Points on a hilly landscape, in no order, each with its height.
From any point a ball rolls to the lowest of the 4 points nearest to it. It stops when none of these is lower. Distance is the straight distance between rows; heights are no part of it.
k367: [ 38   2  22 -51 -24   6  -8 -11 -11]  h=634
k74: [-20  -9  35 -14  29  12   5  -1  14]  h=372
k338: [  3  -3 -32  26 -14 -25  28 -20  -6]  h=389
k520: [-33   1  14   9  42  13  -3   8   7]  h=351
k733: [ 16  24  13 -41 -19  13 -36   1 -28]  h=279
k26: [ 10 -22  40 -32  15   0   9 -20   9]  h=468
k565: [ -8  10   2 -25  -5 -19   1  22 -20]  h=728
k90: [-14  -7  -7  33  20  16   7 -16  16]  h=440
k735: [-21   1  -5   5   6 -17  13   9  -3]  h=151
k885: [ 38  12  13 -49 -31  -5 -14  -9 -19]  h=802
k49: [  4  -8  -7  37   9  11  21 -17  17]  h=496
k141: [ 21  26   6 -42 -34  -4 -25   8 -30]  h=749
k848: [  8 -12   9  17  25  12  32 -24  21]  h=663
k857: [ 21  -6 -46  41 -30 -16   6 -15  -7]  h=296
k629: [-26  -4  17   4  21   4  12   0  14]  h=262
k766: [ 22 -23 -26  35  -3  37 -33   7  30]  h=536
k247: [ 34 -15 -41  35 -18   0  -1 -13  10]  h=177
k81: [ 11 -10  43 -45  11  12 -12   6   9]  h=275
k962: [ 27  27   6 -41 -30  12 -30  -2 -32]  h=698
k282: [ -2  -2  43 -35  28  16 -17  15  -1]  h=240
k651: [ 23 -17 -18  39  -9  30 -30   1  22]  h=493
k827: [-22  10  -5  -1 -13 -34  18  13 -20]  h=465
k835: [-24   7 -25  42   6   1 -16   4   1]  h=417
k33: [-29   0   2  11  12  -1   7   1   7]  h=66
k222: [ 23   3  32 -48  -6  10 -12   6  -5]  h=403
k886: [-10  10  -8   1  -5 -25  25  -5  -6]  h=419
k43: [-28   2 -12  30  27  12   1   5   9]  h=334
k369: [  0  -9   8   2  11 -12  31 -10   5]  h=748
k949: [ -7   8 -45  41 -27 -16  -7  -4  -6]  h=359
k677: [-9 -2 -2 15  8 -6 22 -7  9]  h=482
k357: [-13   7  15 -22   6 -14   3  12  -4]  h=598
k293: [ -6  -2  31 -21   7  -3  13  -5   5]  h=452
k400: [ -7  -6  38 -19  24   5  13  -3   8]  h=415
k953: [ 21  39   5 -38 -20  11 -34  15 -35]  h=209
k741: [-24  -3   5  21  25  13   0   2   9]  h=254
k191: [-21  -5 -10  42  31  19  -8  -4  15]  h=406
k431: [ -4  22   8 -36  -3 -16 -15  30 -28]  h=741
k749: [-11   6   5 -31 -20 -24   9  21 -22]  h=787
k995: [  3  -6 -29  28 -14 -17  19 -16  -3]  h=346
k707: [ 16  14  22 -37  -7  31 -44   1 -17]  h=582
k936: [ 25 -12 -44  43 -18   5  -4  -8   5]  h=212
k940: [ 13   4  29 -46  27  34 -43   5  -3]  h=581
k980: [-29   9 -23  14  -1 -28  12  19 -14]  h=410
k250: [ -2   0   6 -12  -9 -34  27  -6  -6]  h=659
k664: [ 39 -25 -26  28 -10  31 -20  -6  33]  h=638
k485: [ -3 -11  28 -26   4  -8  20  -8   1]  h=511
k61: [ 24 -19 -15  36  12  34  -1 -11  29]  h=639
k495: [  2  -7 -42  43 -22   2 -12  -5   4]  h=273
k894: [ -9   5   7 -17  -1 -14  25   7   0]  h=284
k317: [  7  -6  -8  26   8 -11  27 -17  12]  h=738
k620: [-36   8 -13  15   8 -20   3  11 -16]  h=354
k53: [ -1   7  18 -33  -4  -7  -8  18 -15]  h=578
k642: [ -7  -2  -7   0 -13 -38  24   2 -10]  h=533
k536: [  1   1 -26  40  -6   9   2 -11  14]  h=115
k609: [-18  14  13 -29   8 -10  -5  28 -13]  h=710
k373: [-23   5  25 -25  14  -1   1  18   1]  h=672
k736: [ -8  -8 -27  36 -10   2   0 -11   6]  h=245
k88: [  1   2  29 -37   4  13  -8   8   0]  h=350
k2: [ -6  -5 -23  39   1  16 -21   1  15]  h=322
k493: [ 24 -10 -35  37  -9  15 -11  -7  23]  h=333
k838: [ -4  -5  -3  11  -4 -23  34 -11   1]  h=611
k62: [  7  -4  23 -27  -5 -10  10  -1   0]  h=627

Call two points neighbours if one is among the 4 nearest of the other. Go from one point of each pair to the other, from neighbour to neighbour, staying as low as possible. Name the highest point that can't be avoided.
k953 / k536 | k707
k33 / k536 | k191
k536 / k247 | k495

Two balls start at each pair of points below. Name the first point that both come to, or write none.
k838 / k90 | k33
k400 / k222 | none
k980 / k317 | k33
k949 / k827 | none
k642 / k293 | k33
